Each row is a point on a tangle of strands that fork and nearly touch. The rows are in no order.
(in the rows, 100 means zero)
Two points are linked if the straight distance between their rows is under 117. Some points are linked to none.
J_655: 96	122	115	126	90	123	91	93	116	56	84	102	95	107	122	87	98	107	97	80	146	102	63	63	92	19	87	108	105	114	126	76	90	135	74	116	84	98	105	118	54	112	159	107	91	86	123	100	110	80	87	112	97	124	74	97	117	98	94	113	72	117	119	119	101	77	101	99	65	109
J_649: 71	102	71	160	88	96	69	65	113	113	104	95	125	111	86	96	90	67	76	88	87	91	114	118	79	92	136	157	89	98	91	124	93	72	143	52	126	83	111	100	87	102	102	142	83	113	92	109	148	107	107	117	95	96	53	121	119	108	73	74	111	124	130	103	94	59	131	139	87	99
J_913: 122	100	141	96	117	100	104	105	45	92	116	105	61	110	90	106	113	129	92	143	121	118	94	96	76	72	109	73	101	133	108	75	81	92	77	78	82	103	115	125	141	122	124	87	124	124	66	68	60	106	104	64	92	147	132	73	99	99	102	81	122	89	85	88	101	96	145	100	61	97
J_345: 64	77	45	141	79	82	64	101	134	121	88	74	142	94	109	88	87	68	76	50	82	71	133	95	114	110	115	134	96	72	86	133	96	100	148	73	120	85	103	91	60	80	100	128	88	85	111	115	155	99	125	121	105	78	57	136	111	90	77	87	109	129	132	102	90	59	109	107	80	101
J_728: 119	66	135	83	119	99	141	137	97	100	114	100	79	110	94	113	98	141	86	120	114	67	88	94	97	125	97	58	71	80	119	89	82	100	83	81	91	98	136	115	133	107	94	75	123	117	101	63	78	93	76	76	104	126	159	90	107	76	107	104	101	90	80	88	109	97	116	83	82	73
J_727: 90	98	103	94	107	120	103	96	84	85	84	96	81	106	88	98	84	117	77	95	109	106	91	90	105	60	116	81	91	94	123	82	89	120	85	78	93	102	113	106	96	104	111	81	100	100	103	73	127	92	103	88	93	123	100	101	114	92	112	96	82	96	100	107	99	88	103	102	63	93
J_220: 113	111	109	108	114	128	95	41	45	105	117	110	71	86	96	102	102	85	130	140	54	129	96	138	89	103	100	108	132	132	68	99	92	64	77	125	109	115	43	91	115	91	95	101	96	139	75	137	78	89	97	72	117	91	57	111	82	98	84	79	114	77	113	117	110	141	100	104	159	137
J_881: 91	133	81	127	94	119	48	46	57	91	95	126	104	89	107	95	96	100	122	108	73	152	112	115	100	77	108	131	119	145	71	111	106	86	97	95	122	104	71	94	109	95	76	105	82	110	91	109	106	113	136	111	89	77	59	104	86	118	91	99	133	97	116	139	100	126	72	114	119	129
J_278: 119	123	106	90	98	90	111	114	139	116	105	75	97	99	107	74	64	77	139	72	111	62	56	140	95	112	72	93	110	94	105	69	85	78	75	131	65	108	81	48	97	81	112	104	106	77	112	133	89	90	43	95	86	72	86	113	80	108	102	108	73	115	77	74	88	98	87	70	166	99
J_133: 60	84	46	123	91	78	83	107	125	118	96	78	132	88	93	96	85	69	76	55	87	66	129	99	106	106	112	113	88	70	102	120	95	105	145	78	116	85	114	79	78	80	96	114	95	84	111	111	158	95	109	113	110	80	58	136	113	91	88	94	97	124	121	91	102	62	108	100	78	100
J_735: 126	109	154	120	125	92	130	106	90	85	112	96	106	148	95	100	96	115	119	122	104	90	91	102	65	116	129	118	103	101	107	92	101	67	102	103	92	101	147	111	101	97	120	131	85	133	83	113	70	113	70	98	99	103	112	92	102	106	83	85	115	86	88	72	95	88	117	117	102	92
J_759: 91	74	93	82	116	97	105	104	72	113	134	121	85	64	80	120	122	114	81	152	96	109	129	102	98	133	80	90	66	97	89	119	101	95	99	82	122	84	92	100	160	114	60	84	127	130	64	66	92	110	110	90	93	103	117	99	115	88	103	86	115	79	95	107	115	111	113	120	95	74
J_127: 117	99	88	97	94	106	98	90	91	94	67	116	124	100	99	117	134	80	112	73	90	126	129	91	138	105	98	113	128	135	90	130	136	122	101	113	118	100	50	111	104	112	85	79	85	59	106	117	68	112	145	135	106	84	121	89	66	118	117	124	114	85	136	147	106	165	60	108	108	93
J_823: 81	117	84	95	116	108	96	61	65	106	119	107	90	70	86	102	103	90	109	132	62	125	107	131	86	110	85	113	90	114	87	107	112	85	100	101	114	94	62	84	133	96	67	111	104	136	54	109	115	99	97	77	96	79	49	105	87	74	87	77	113	83	92	97	100	117	93	122	148	107
J_868: 66	160	78	97	85	94	72	74	84	103	101	86	91	73	89	76	76	71	79	89	109	112	53	132	75	70	107	131	86	113	111	75	102	106	87	86	105	102	59	79	82	91	75	120	76	94	93	119	140	83	125	80	87	100	39	109	139	69	91	96	74	107	103	100	138	86	85	93	129	104
J_925: 126	115	132	149	112	108	94	91	95	66	95	113	92	133	130	107	108	112	109	107	112	122	93	73	62	41	106	124	134	130	103	86	94	88	82	108	108	104	151	126	82	120	148	153	84	121	102	90	78	110	83	125	82	126	109	80	96	135	79	90	124	101	109	92	88	88	159	120	74	124
J_203: 102	124	115	95	92	91	103	111	125	94	92	86	110	113	112	68	73	99	132	69	111	73	51	122	97	99	73	93	107	98	121	66	76	98	71	136	60	103	92	70	77	93	120	108	96	66	117	127	106	81	66	91	94	68	94	106	92	107	89	113	65	117	90	89	96	92	81	66	139	103
J_554: 119	113	130	124	123	112	98	90	66	80	108	112	88	127	114	113	106	120	107	130	107	126	111	81	63	61	116	108	125	134	104	95	97	84	91	102	105	102	140	129	113	118	143	142	86	124	85	85	64	116	107	100	83	129	112	71	94	135	85	75	138	95	106	98	93	103	146	123	65	111
J_553: 79	139	81	100	90	117	61	43	34	96	118	122	77	82	103	104	89	91	119	130	68	156	99	127	90	77	103	121	114	154	76	93	105	85	100	80	121	113	57	90	118	95	72	109	87	134	73	105	117	101	143	75	85	100	54	103	102	97	104	82	124	85	96	133	114	123	86	106	129	129
J_929: 121	73	124	78	88	93	98	133	66	83	108	131	89	82	105	129	130	113	91	145	115	133	128	60	117	131	84	91	107	119	87	137	93	112	95	102	107	99	107	121	125	120	84	83	116	97	80	69	45	111	143	111	95	113	164	84	103	138	118	83	124	69	94	134	77	126	120	100	78	86
J_229: 79	50	75	83	106	74	128	133	137	126	89	84	123	93	114	107	111	93	54	86	95	71	151	89	138	143	100	81	94	60	107	131	122	117	136	99	112	100	127	112	98	68	94	100	118	88	114	91	110	113	105	105	109	97	119	101	105	96	102	106	108	118	89	86	101	83	102	84	61	89
J_213: 102	98	49	91	64	103	76	79	98	130	95	114	120	71	96	108	121	85	66	98	87	149	136	95	150	75	117	109	104	114	87	124	149	117	151	78	123	94	62	112	111	93	56	85	83	86	112	95	124	97	172	128	92	92	90	112	90	103	140	120	97	104	104	154	94	128	72	124	71	97
J_533: 119	121	112	106	95	80	102	106	132	111	100	89	127	101	103	94	89	87	153	84	88	75	97	125	102	138	91	105	122	92	67	92	95	88	90	122	94	105	106	69	95	90	92	110	87	80	117	124	76	127	55	108	110	74	102	104	70	109	95	106	113	95	95	78	76	110	68	98	153	113
J_336: 59	116	80	60	106	94	96	115	133	98	128	77	73	86	83	80	100	88	71	97	117	71	63	130	89	83	98	86	56	75	138	65	110	106	102	82	86	95	84	76	106	109	90	94	113	99	102	87	156	69	91	84	99	110	72	95	145	68	105	112	46	114	103	65	149	64	96	82	108	84
J_373: 96	83	109	87	128	101	128	103	68	110	150	109	67	70	85	129	128	112	90	159	92	97	112	106	77	136	76	77	71	98	101	103	97	74	104	67	115	90	81	100	166	122	66	92	129	156	50	73	87	105	81	73	108	112	115	89	105	77	92	67	123	75	94	88	121	103	135	128	109	65
J_717: 105	105	143	124	116	96	123	100	105	86	111	89	110	147	89	87	88	99	115	116	106	95	73	115	66	103	121	121	103	101	112	80	98	71	95	105	86	98	143	102	91	101	115	133	90	116	83	118	92	105	57	98	91	100	100	107	109	107	69	93	104	101	89	70	99	71	120	111	110	85
J_454: 111	114	125	111	118	116	91	79	53	86	109	111	75	112	99	109	105	114	104	134	106	134	114	94	72	48	120	95	120	148	109	85	86	94	84	90	93	101	116	119	125	118	132	118	108	123	74	80	75	117	114	75	81	140	105	77	100	114	90	72	129	91	101	100	103	104	138	113	66	112
J_378: 71	100	60	86	93	75	110	104	141	126	108	96	128	81	88	100	103	85	108	80	80	85	135	109	113	135	85	100	78	75	82	114	110	96	133	118	124	95	106	73	124	93	71	101	115	72	109	123	111	124	74	107	104	74	94	112	85	99	113	108	109	110	87	74	96	92	83	108	116	111
J_48: 84	115	119	100	91	106	102	105	116	83	91	87	115	121	105	72	77	99	114	77	125	84	53	105	91	78	93	102	93	104	128	71	84	97	71	126	65	95	102	89	74	101	121	112	92	70	108	126	112	72	74	93	96	90	91	93	111	102	78	111	65	110	100	91	102	80	93	76	109	87
J_897: 90	93	80	68	112	94	115	131	135	129	123	94	79	67	88	88	86	113	108	114	96	81	96	129	95	120	72	59	69	64	123	87	111	99	91	109	96	98	87	76	124	108	80	74	138	94	104	87	127	96	56	78	92	102	110	108	95	64	115	105	99	100	71	56	119	91	102	99	147	86
J_512: 132	98	90	92	88	102	122	109	110	98	49	119	114	110	119	119	143	110	102	88	105	123	117	44	127	113	91	102	142	106	96	124	126	132	110	128	103	104	80	143	77	111	108	70	92	74	124	103	53	112	136	136	114	104	135	82	87	121	128	128	106	106	116	123	87	145	78	93	78	111
J_972: 101	97	92	95	99	119	97	94	80	94	73	108	88	87	108	108	91	120	89	99	95	119	116	71	113	65	115	83	98	93	107	103	90	124	91	87	97	103	110	110	94	103	119	84	92	97	107	66	109	102	123	103	95	117	108	99	101	99	114	92	96	100	101	121	93	102	96	107	58	95
J_894: 114	79	113	86	96	108	75	109	60	91	100	138	88	68	108	127	131	119	91	141	111	132	136	60	113	95	96	78	103	130	87	121	89	108	85	94	97	99	101	114	136	118	108	84	110	100	84	51	64	106	149	100	90	132	149	81	98	129	116	81	122	83	99	136	86	125	124	96	54	85
J_883: 101	110	58	110	72	112	55	69	80	120	89	114	119	74	106	105	108	88	85	105	82	154	130	95	134	70	118	125	108	114	87	126	121	103	128	86	116	98	79	105	106	94	67	103	77	93	110	91	125	106	164	134	85	85	73	107	90	114	114	104	109	99	108	145	96	123	71	118	76	111
J_20: 98	103	139	112	105	97	122	114	119	77	108	83	111	149	90	82	85	108	112	96	121	78	57	99	84	89	115	113	98	101	125	79	93	84	85	113	72	100	141	100	87	100	122	125	92	100	105	119	98	89	54	99	98	105	104	92	115	109	79	107	71	113	92	79	94	73	108	87	98	88
J_79: 68	114	67	71	94	90	86	103	117	98	105	92	92	75	76	86	84	94	77	82	101	96	84	114	99	86	104	85	65	76	132	75	106	124	100	95	99	97	89	76	90	94	69	81	106	84	115	83	158	82	101	87	98	95	83	121	124	64	105	110	59	98	97	84	128	82	90	93	113	99
J_178: 95	130	103	142	101	101	72	44	113	94	94	89	108	91	114	81	93	80	139	90	78	109	86	153	79	101	102	127	140	132	69	85	74	84	59	118	91	102	54	55	58	101	98	111	78	87	107	149	95	91	71	102	108	74	65	117	66	110	64	99	116	119	131	109	104	120	88	93	185	121
J_811: 126	102	114	91	101	107	86	92	76	89	82	119	114	99	99	113	130	86	117	89	95	118	119	100	125	108	87	102	120	140	77	128	126	119	87	127	128	99	57	112	114	120	86	64	89	66	98	118	52	114	135	125	122	95	129	79	62	117	112	119	121	83	126	146	109	165	68	105	121	103
J_970: 126	107	127	101	111	109	100	71	49	103	118	108	80	100	100	110	102	98	125	138	74	119	98	123	85	128	88	101	121	122	69	107	88	68	74	133	109	102	66	101	126	99	103	98	93	132	72	122	55	106	95	81	120	87	85	100	70	110	79	73	135	77	95	127	95	136	100	106	150	126
J_971: 120	101	75	105	75	111	99	87	105	108	50	122	115	97	118	111	142	94	98	82	97	139	128	65	134	82	103	105	137	122	106	123	135	126	119	120	105	101	62	136	89	115	99	75	79	72	116	104	70	106	156	141	107	97	120	89	80	118	127	121	112	103	124	143	87	152	69	104	64	110
J_192: 72	77	101	135	94	93	97	122	149	88	85	88	130	148	112	95	87	86	100	49	113	63	89	77	96	106	120	132	111	84	94	100	92	100	121	83	103	107	133	106	54	91	145	132	81	97	122	117	127	100	84	117	109	97	94	108	104	114	83	100	92	121	118	94	81	63	118	93	74	100
J_448: 100	64	73	78	82	96	107	110	100	121	114	129	107	60	97	108	129	106	51	116	106	116	140	85	135	127	96	86	76	84	93	139	114	121	126	94	124	94	79	124	130	113	54	70	120	88	93	76	84	96	141	102	105	101	150	103	100	95	138	117	99	86	94	129	104	117	101	105	63	82
J_604: 89	120	106	132	92	75	97	87	135	97	95	93	127	121	97	74	74	87	133	77	107	91	75	130	76	116	96	136	105	105	93	73	69	83	90	115	78	94	92	62	69	107	107	135	78	85	93	144	118	101	62	90	81	75	73	118	93	97	71	95	104	111	112	90	85	80	99	103	163	95
J_819: 91	83	100	109	99	99	112	123	127	87	70	98	122	138	125	118	89	107	110	62	103	80	107	56	98	106	116	112	114	83	92	106	95	112	102	107	92	113	137	118	51	82	141	109	79	95	128	105	112	100	95	122	106	98	108	101	104	117	94	109	92	116	104	94	82	82	97	89	82	97
J_120: 107	89	95	81	96	104	63	91	46	100	112	142	86	61	105	113	111	123	95	138	104	141	130	88	106	96	99	88	93	132	77	113	96	111	87	88	106	100	83	108	141	115	84	76	116	103	76	51	81	107	147	88	83	120	127	87	97	112	115	86	119	79	87	133	99	124	105	105	67	97
J_91: 98	94	51	87	75	94	93	81	106	123	90	111	125	74	86	102	126	87	79	90	80	123	138	100	144	99	111	105	100	106	88	122	139	118	148	93	129	93	59	110	124	102	50	68	98	76	109	102	109	101	152	116	104	75	110	106	82	89	132	132	90	98	117	136	108	133	67	117	86	87
J_548: 99	92	118	85	134	100	139	105	72	117	140	97	61	91	81	112	111	110	90	154	98	98	94	124	76	120	89	77	75	95	114	87	92	80	103	71	98	97	87	105	148	121	81	95	127	155	51	78	92	98	73	60	104	119	115	90	108	63	93	82	119	78	83	67	124	97	136	119	107	70
J_307: 140	110	155	104	117	126	115	104	86	57	90	100	78	138	117	100	81	125	121	104	131	99	68	65	74	57	78	90	124	131	122	72	99	110	52	146	78	99	136	120	71	114	141	109	107	104	110	122	55	81	85	85	86	119	106	64	101	105	97	126	102	100	87	96	94	102	124	76	105	112
J_966: 99	119	83	71	108	95	118	112	142	132	114	78	90	85	87	78	67	73	130	84	106	63	59	132	87	115	62	96	100	83	109	68	88	63	92	126	78	100	77	44	113	89	103	109	116	93	93	132	108	84	39	87	82	77	70	113	88	88	106	98	75	111	69	59	98	90	105	92	177	89
J_821: 81	83	30	131	57	90	61	101	132	122	80	84	149	80	119	86	105	64	81	54	78	102	136	90	129	99	115	132	106	77	82	142	113	99	149	79	106	91	87	112	47	84	89	114	84	73	110	118	141	97	145	137	102	75	58	133	103	103	100	100	115	123	119	121	79	78	89	106	77	109
J_775: 85	137	105	143	98	89	80	55	109	90	92	87	107	102	106	67	85	81	124	85	96	109	68	145	73	97	95	139	124	125	84	77	63	76	72	113	85	107	60	64	59	98	102	124	83	91	93	149	109	89	80	86	94	71	59	117	82	97	66	95	108	114	122	102	101	97	101	97	176	110
J_73: 64	61	54	99	108	76	105	127	136	122	93	73	128	93	108	100	101	81	65	64	85	64	144	93	129	117	103	85	97	56	108	129	119	114	157	80	112	92	127	94	85	64	99	108	110	89	107	95	138	100	101	114	115	82	84	113	105	99	97	96	100	128	104	91	96	61	107	94	61	91
J_129: 83	106	92	78	104	99	105	105	100	91	124	83	61	112	79	70	109	103	50	120	127	98	41	129	94	75	111	97	65	67	135	72	91	98	104	65	75	102	117	107	116	106	105	98	132	123	81	73	137	75	80	85	99	135	87	91	141	97	107	110	58	107	92	74	118	55	116	93	64	101
J_911: 100	93	74	117	90	121	85	92	94	109	69	92	106	92	117	113	97	108	86	87	90	117	127	77	119	69	116	94	106	87	100	129	96	115	119	80	105	105	108	117	78	100	128	100	84	99	112	80	127	97	135	123	97	110	94	105	106	110	114	82	99	107	107	127	95	91	93	113	53	98
J_396: 120	104	126	97	106	103	94	81	68	109	114	103	96	83	101	106	112	89	119	130	84	111	101	131	102	125	88	89	119	116	67	112	110	92	86	139	119	94	69	97	131	101	86	81	101	107	91	111	51	117	86	101	129	85	100	96	59	106	89	87	117	88	96	124	94	140	77	104	149	119
J_746: 129	111	138	97	104	103	112	128	109	74	69	112	95	123	119	107	95	133	149	77	111	80	78	51	97	99	80	90	127	95	102	88	103	126	66	147	80	117	125	107	59	96	125	96	97	84	132	114	70	96	85	112	105	90	124	86	83	106	98	133	96	104	88	85	75	118	86	79	114	119
J_308: 92	113	105	84	116	102	116	96	76	99	122	89	56	109	81	79	113	103	66	144	115	123	62	141	79	71	117	102	81	92	127	75	96	90	101	68	76	99	113	103	126	110	90	103	123	144	48	79	115	92	84	79	89	129	94	89	133	91	95	95	85	100	89	61	117	68	129	102	81	97
J_423: 78	103	60	104	88	105	76	94	104	117	103	78	100	81	78	105	83	73	50	66	101	81	110	99	108	83	116	92	79	70	115	98	110	115	141	40	118	95	96	100	77	76	98	105	96	103	120	79	172	85	132	106	109	119	63	136	125	74	114	91	70	122	109	110	123	56	98	114	55	106
J_941: 95	128	93	100	100	125	79	27	34	99	123	116	65	85	97	106	98	80	126	138	48	147	95	139	88	92	98	118	120	152	68	98	105	58	93	88	118	113	43	91	122	95	81	116	93	152	48	135	104	83	127	61	98	96	46	111	93	93	96	80	117	66	105	122	113	130	107	110	154	133
J_435: 97	63	82	78	99	91	109	113	90	120	125	125	100	62	95	115	121	115	63	130	100	107	138	93	121	135	93	81	67	79	90	131	106	113	105	87	124	93	102	108	142	119	62	71	123	99	95	68	83	107	118	96	104	106	141	100	107	91	117	103	99	84	91	107	111	113	99	103	71	80
J_908: 119	79	110	110	110	101	122	127	110	94	65	107	114	125	119	136	108	122	107	78	101	98	119	39	101	115	100	110	121	87	91	123	107	102	99	115	98	115	136	134	58	91	141	114	84	109	125	95	83	108	110	130	99	110	122	79	109	122	107	102	108	97	103	97	81	104	105	97	65	105
J_591: 129	74	138	69	103	90	113	133	83	86	106	117	99	98	110	131	120	121	94	134	112	113	120	64	113	145	83	86	93	101	89	133	92	110	93	113	102	106	124	123	118	112	89	88	111	101	103	77	40	113	122	114	108	106	163	80	106	119	111	85	116	75	86	112	81	117	107	97	96	85
J_180: 91	125	68	116	81	116	46	60	62	108	95	127	110	76	105	105	106	94	102	116	82	158	125	109	119	72	113	138	109	132	80	125	115	86	113	85	128	95	75	96	120	92	67	118	78	109	93	92	128	114	155	125	75	81	57	106	90	121	102	96	121	97	108	143	93	126	78	122	96	110
J_362: 131	110	138	92	97	91	111	134	136	88	80	103	107	123	120	97	81	123	158	65	104	64	80	78	109	130	83	88	115	93	100	84	93	108	80	136	66	119	123	89	71	81	122	100	91	78	132	119	79	105	66	108	113	83	124	91	77	106	107	126	86	95	79	72	71	112	78	82	130	115
J_792: 76	91	98	78	88	109	120	125	137	80	96	92	97	118	91	85	85	102	86	69	124	64	70	82	103	71	100	71	76	68	139	84	92	116	96	103	75	102	111	107	79	90	130	80	108	83	126	89	131	75	76	92	111	104	102	117	122	88	99	115	47	123	101	97	95	75	88	69	67	88
J_571: 119	112	116	98	94	80	104	123	145	103	86	96	122	120	114	91	78	96	161	65	94	64	91	97	105	143	92	104	115	86	77	89	87	93	92	121	81	114	114	76	80	82	105	116	86	83	125	123	88	121	56	104	103	76	111	102	78	116	103	115	101	92	88	66	78	98	78	88	135	118
J_279: 128	104	161	96	116	133	120	94	72	67	111	82	67	131	108	90	91	130	104	127	136	111	51	98	84	54	97	94	113	124	124	65	98	92	67	118	66	92	136	116	99	105	138	105	122	105	85	105	66	85	77	81	95	125	102	70	117	115	96	112	93	105	83	81	103	83	132	78	91	106
J_782: 133	79	152	75	109	89	116	129	86	87	102	106	93	111	107	125	104	129	109	126	115	93	103	70	103	145	89	82	88	96	87	119	89	103	87	120	95	107	138	116	109	103	101	87	107	104	106	75	45	116	102	101	112	104	153	75	107	108	106	86	113	70	81	99	85	111	105	98	109	87
J_483: 88	83	110	80	98	115	121	116	113	72	90	93	87	115	94	94	91	118	73	78	118	79	75	83	102	62	102	72	86	77	130	79	92	126	94	91	82	106	117	114	90	98	130	74	114	94	121	80	125	77	82	88	104	115	112	106	117	91	109	106	58	115	99	100	93	81	92	75	58	82
J_998: 84	106	83	76	114	93	120	124	135	123	115	79	91	90	76	85	77	90	119	97	100	76	82	132	86	116	73	75	76	82	132	79	101	82	95	121	84	97	90	61	114	99	94	98	124	92	96	110	131	91	50	82	87	88	87	104	105	78	104	99	82	107	73	56	116	81	95	90	153	88
J_816: 80	79	100	110	88	80	110	127	159	93	98	84	133	142	109	92	71	87	125	51	109	50	90	91	97	125	103	120	92	87	98	78	78	101	112	98	88	108	131	75	69	88	123	131	85	87	120	128	120	104	66	102	97	81	96	112	113	108	80	102	95	110	101	73	88	76	103	78	106	95
J_921: 102	106	88	86	87	92	101	86	111	109	79	105	128	95	96	97	114	95	110	91	84	101	117	108	134	114	100	89	107	93	85	113	114	121	109	122	115	94	80	104	116	106	75	74	98	65	114	104	81	121	106	112	119	85	122	97	72	98	114	123	95	97	109	101	96	127	64	102	111	101
J_699: 98	102	111	86	124	101	131	99	69	107	128	96	56	105	77	89	117	104	75	150	108	113	74	132	76	93	103	85	81	95	127	74	94	86	103	65	85	103	103	109	138	118	88	101	125	149	43	73	99	97	82	68	88	131	106	89	118	81	97	91	105	89	81	62	119	85	135	103	84	84
J_167: 65	112	88	68	101	95	98	107	123	92	128	78	75	103	82	64	105	93	57	105	131	72	40	120	96	80	105	94	52	62	138	68	105	101	105	72	81	91	99	101	103	101	103	92	121	109	105	77	143	70	82	85	106	125	75	88	149	88	102	110	42	120	106	71	128	60	104	81	70	101
J_30: 101	80	114	95	115	93	127	114	102	106	97	97	113	121	88	120	102	109	96	109	89	86	133	91	96	131	114	100	86	80	93	117	97	85	111	98	113	98	141	111	116	93	102	110	95	109	101	89	90	118	98	101	99	97	123	91	112	111	93	93	110	93	97	96	97	94	105	101	88	82
J_343: 127	120	112	107	94	95	98	85	123	117	111	84	118	83	106	100	93	67	140	90	86	74	102	139	99	135	93	105	141	114	47	95	111	78	80	139	99	103	76	57	104	90	97	103	85	95	109	144	55	120	52	114	111	80	88	104	56	109	83	98	120	98	108	84	82	142	65	105	163	109
J_791: 81	101	108	118	87	71	102	113	156	91	102	87	128	135	103	77	65	85	140	59	117	64	77	112	81	123	98	129	96	100	98	71	72	89	92	99	79	99	114	64	69	100	113	136	74	88	111	144	120	104	60	100	88	79	92	107	101	107	71	95	93	104	111	79	85	77	103	92	144	97
J_338: 100	78	64	85	80	88	108	99	104	119	110	122	113	67	86	99	132	105	66	102	92	111	138	94	140	119	100	91	87	106	89	129	129	130	139	96	136	92	52	108	137	112	50	64	106	77	98	90	93	97	147	107	108	83	139	111	86	82	143	132	94	89	101	136	112	132	81	113	85	81
J_761: 136	113	136	106	108	115	113	114	90	51	69	114	81	125	127	104	90	129	132	83	126	93	66	50	88	54	66	84	127	109	116	75	95	126	57	152	86	108	125	116	53	110	135	91	97	90	130	116	69	81	95	96	90	102	107	78	86	102	98	129	103	107	91	106	80	116	103	76	108	124
J_808: 118	121	110	126	104	111	77	65	102	97	98	96	118	103	116	96	103	81	147	90	74	102	103	141	87	115	103	113	145	127	56	97	100	92	63	132	99	106	75	71	69	101	102	100	81	87	116	146	69	107	66	117	114	77	82	106	54	117	70	98	129	108	123	101	96	135	75	96	170	125
J_379: 72	108	54	80	79	98	80	105	125	108	105	90	88	80	77	93	80	83	63	65	111	83	90	95	104	81	114	87	71	66	127	77	109	129	111	74	103	94	82	86	74	76	87	91	97	84	125	84	173	80	121	89	106	104	71	139	123	62	107	108	53	111	104	101	124	75	84	91	83	101
J_166: 69	104	71	156	96	91	69	80	101	117	112	91	109	99	80	89	92	67	65	93	90	91	105	123	87	88	132	144	86	87	103	123	94	81	154	39	127	90	116	102	92	90	98	133	92	114	98	100	156	103	115	111	98	108	48	130	124	100	93	79	95	121	120	95	107	47	130	139	65	115
J_404: 91	55	102	86	113	81	134	134	123	116	102	88	107	107	97	122	108	104	72	106	92	66	138	91	115	149	100	82	78	67	94	126	99	96	129	97	114	97	139	110	117	83	94	105	112	104	110	81	93	117	104	100	105	100	130	90	114	100	96	99	110	104	84	89	104	86	103	94	73	89
J_458: 85	72	79	80	122	95	119	137	123	123	128	103	88	68	91	103	97	127	85	116	97	84	116	111	100	131	86	60	63	60	123	97	107	108	92	89	110	97	101	91	135	112	69	63	140	97	114	70	120	97	71	75	105	115	135	103	104	57	118	109	99	93	80	64	131	92	102	95	105	80
J_693: 141	94	110	95	98	99	117	126	107	97	55	122	102	112	126	133	124	127	114	89	109	119	115	26	110	111	81	108	135	92	91	119	108	121	94	141	97	115	115	137	60	100	121	95	91	92	127	95	57	118	119	134	102	104	129	75	104	121	114	121	116	95	100	103	75	133	100	97	76	120
J_301: 88	90	49	120	65	109	70	97	113	121	75	87	133	80	126	101	106	82	78	72	83	122	138	81	131	77	117	104	104	83	94	144	113	104	138	78	106	97	96	123	61	89	101	103	86	88	113	98	129	99	145	138	103	91	72	130	113	105	116	89	101	116	101	134	86	84	77	119	59	109
J_676: 93	130	102	108	91	113	84	82	91	87	59	104	110	102	118	88	96	103	125	76	93	113	86	92	109	76	106	96	119	95	103	87	95	122	80	123	99	107	88	87	68	94	92	76	91	62	128	103	104	98	100	107	114	81	99	112	75	103	95	120	96	104	114	108	87	119	69	90	111	123
J_599: 108	94	128	107	116	98	120	108	79	96	94	103	110	128	92	116	94	112	109	113	96	96	124	85	78	111	118	110	98	96	96	112	100	81	99	98	108	97	139	119	111	104	116	117	85	121	91	93	79	120	102	103	94	100	119	84	111	125	93	82	125	87	104	99	90	99	114	109	86	82
J_116: 132	80	164	85	116	97	141	143	98	84	109	92	79	125	92	118	89	138	105	116	116	65	89	79	88	132	105	71	80	93	114	98	89	99	95	100	86	105	149	114	116	92	114	96	109	116	104	81	60	107	82	87	106	121	152	73	103	89	102	99	97	86	81	85	94	97	114	92	95	78
J_577: 80	111	66	129	89	105	68	88	105	119	108	84	105	90	81	90	88	65	60	74	99	83	97	106	100	75	118	118	84	81	111	108	106	102	144	35	120	93	96	106	76	77	103	126	88	105	115	90	170	88	128	104	106	111	53	135	122	78	108	88	70	124	115	108	118	44	110	126	47	112
J_282: 122	93	124	92	96	103	90	93	80	101	108	110	109	91	100	110	128	84	111	115	94	112	110	121	120	122	84	89	116	138	65	125	114	112	85	134	128	95	62	101	136	114	81	58	102	94	91	117	52	117	109	112	122	96	120	92	59	105	102	96	112	83	111	134	109	156	73	107	143	104
J_858: 103	68	99	83	126	98	126	129	101	111	115	103	80	85	90	110	100	133	85	119	102	79	105	105	99	116	98	59	64	68	119	95	87	108	86	75	101	96	114	100	135	109	79	74	127	109	104	62	101	96	78	73	100	115	140	103	111	68	108	105	100	89	84	80	125	96	105	89	91	75
J_419: 122	101	142	81	118	120	115	97	52	88	113	90	56	115	95	89	99	124	92	139	124	122	65	119	83	70	101	86	105	136	118	65	88	93	65	95	66	99	109	112	114	120	130	83	130	118	63	90	67	89	86	65	88	139	108	71	116	95	106	100	98	97	76	76	118	94	135	74	85	100

A fork is a point with three links, a tip a point with one. Leave the first point through the second and follow the links. Name the first fork or tip that comes.
J_308, J_129: J_649
J_858, J_728: J_120
J_345, J_821: J_792
J_362, J_746: J_925

Name the points in between on the shortest way along the links from the first point to the second, in order.
J_338, J_336: J_448 > J_435 > J_759 > J_373 > J_548 > J_699 > J_308 > J_129 > J_167
J_396, J_192: J_282 > J_811 > J_127 > J_971 > J_512 > J_693 > J_908 > J_819
J_599, J_972: J_30 > J_404 > J_229 > J_73 > J_133 > J_345 > J_821 > J_301 > J_911
J_897, J_203: J_998 > J_966 > J_278
J_913, J_808: J_419 > J_279 > J_307 > J_761 > J_746 > J_362 > J_571 > J_533 > J_343
